Each row is a point on a tangle of strands that fork, close into loops and nearly touch. The rows are in no order.
Points whose rows are less than 36.4 apart are linked; no others are. Some points are linked to none.
<377>: [-30  -8  35  -6  -4  13 -13 -10  32 -17  17  -9   7]
<101>: [ -2  -8  -4 -19  -1  28 -14   4  48  15   6  21   0]
<305>: [  0   7 -25   5   8  -7  17  15 -15  -5  -4  -2  -9]
<613>: [ -6 -19  18  42  23  47  -6  13   3 -23  -5 -10 -17]
<490>: [ 15   3  15  10 -14 -45   5 -46 -20   2   7   3  20]
<538>: [ 13   8  -7  21  -4 -26  18 -19 -18   4   1   7   8]
<554>: [  1  31   9  -4  -1 -12 -31 -21  24  44   9  -8  11]
<477>: [ -1  -8 -20 -33   4   2  -1  37 -35  -2 -18  -8   1]
<399>: [ 15  10  19  16  -9 -41  -1 -48 -15  12  11  -4  23]
<244>: [ 19   2  11  -2 -23 -42   9 -33 -33 -10  -3   6  10]
<177>: [ -8  18   5  15 -11 -18   4 -27 -12  -9   9 -22  16]
<441>: [-10 -24  -2  -6  18  28   4  35  26 -18  16  12 -17]
<645>: [ -5  21   4 -25 -25 -11   0 -12 -13 -10 -13 -12  12]
<624>: [-13   2  -7  -4  -2  13  -3  -1  22   1   0  -3  -2]
<601>: [ 27   6 -20 -20 -11 -11  14  21 -26  13 -24  29  -7]
<84>: [-13  -6  -3 -14  -2  21  -8   1  37   4   4   7  -2]
<359>: [-22  13   7  15  -7  -2   1 -16   3  -9   8 -25   6]
<105>: [ 11  34  13   3  -1 -20 -26 -25  14  43  13 -10  16]
<511>: [ 38 -21  -1  49   7 -26  24 -23 -25  17   0  20  -6]
<148>: [-25 -13  30  -4   1  17  -5   3  28 -25  19  -3   2]
<172>: [  4  -9 -38 -20  17  14   7  38  -1   2 -11  10 -18]
<396>: [ -8  14  -5 -22 -12 -10   1  -2 -14 -13 -10 -13   3]
<549>: [-10 -22  -9  27  28  30  10  36  -4 -16   3 -12 -25]
<479>: [-10 -21  15 -12  10  27   2  30  34 -23  23  19  -6]
<115>: [ 19  13 -28 -23  -8   6   8  11   7  25 -26  28  -2]
<381>: [-13   6 -10 -21  -5  -2   1   7  -8 -17  -7 -14  -5]
<183>: [ -4  25  10 -20 -27 -19  -7 -29  -8  -2  -6 -11  22]
<435>: [-13 -17  -9 -39   5  12  -8  31  -8 -22  -3 -12  -9]
<515>: [ -9 -15 -16 -38   4   5  -7  37 -28 -12 -13 -15   0]
<44>: [-20   3   0   5  -2   9   1  -5  13  -7   4 -13  -2]
<53>: [ 18   2 -27 -12   3 -13  14  26 -32   5 -19  24  -9]
<10>: [ 13   5 -36 -13   4  17   8  16  19  23 -19  24  -8]
<103>: [ 19   7   6 -15 -24 -32   9  -9 -38  -9 -11   7   7]
<436>: [-16  -9  28  30   8  31 -13  -2  17  -8   7 -16   0]
<20>: [ -5 -19 -16  -6  17  25   5  33  21 -10   7   9 -21]
<464>: [ 17  12 -19 -27 -14   2   9  13  -5  19 -27  22   0]
<485>: [-14   6  13  10   2  12 -21 -12  31  22   9 -11   6]
<341>: [ -6 -23   5  36  25  39   5  30   0 -19   0 -12 -24]
<432>: [-21  14  11 -17 -16   1 -17 -25  17  -3   2 -16  14]
<572>: [-19 -15  23 -16   3  22  -3  16  32 -28  21   9   1]
<254>: [  9  -2 -24 -24   4  -9   5  33 -41   2 -20   7  -4]
<34>: [-13 -15  34  37  16  41 -10   2   8 -24   0 -14  -4]
<578>: [-29   2  23 -12 -10   7 -17 -19  29 -10  10 -13  10]
<581>: [ 21  -2  -6  21  -2 -34  21 -16 -28  -1   2  15  -1]
<451>: [-15  -4 -13 -19   6   7   2  18  -1 -18  -5 -11 -11]
<463>: [ 31 -21  -4  33   1 -36  24 -21 -28   5   1  24 -12]
<92>: [-11  -8 -16  22  19  14  14  26  -5 -10   3 -13 -20]
<130>: [ -1 -13 -31 -16  18  21   8  35  14  -1  -4  10 -21]
<83>: [ 14  27  19  15  -1 -29 -19 -38   0  33  17 -14  23]
<332>: [ 29   1   0 -11 -26 -31   8  -9 -33   1 -13  25  -1]
<583>: [  4  15  -1  19  -5 -20  13 -21 -14  -1   3  -8  13]
<638>: [  9  20  22  19  -6 -32 -12 -43  -8  21  16 -17  27]
<203>: [ -7  16   7  -1   0   4 -27 -14  30  34   9  -7  10]
<156>: [-13  -5  23  22   8  26 -20  -6  26  10   8 -11   4]
<186>: [ 43 -13  -9  48  11 -15  20 -13 -19  27  -3  27  -6]

A fork is a point with three links, a tip a point with one. Leave the first point through the second and follow the links. Name the first fork or tip that comes.
<177> / <583>: <186>
<359> / <44>: <101>
<83> / <638>: <332>
<572> / <479>: <172>
<381> / <396>: <183>
<53> / <601>: <10>
<485> / <156>: <92>
<441> / <479>: <432>

How many points has the smallest loop of links through each point below? Write none if it is on no loop.
<84>: none
<645>: none
<485>: none

Name the points in between on the shortest way along the links from the first point to the second, in order.
<464> / <451>: <601>, <53>, <254>, <477>, <515>, <435>
<203> / <613>: <485>, <156>, <436>, <34>
<20> / <377>: <441>, <479>, <572>, <148>
<396> / <435>: <381>, <451>
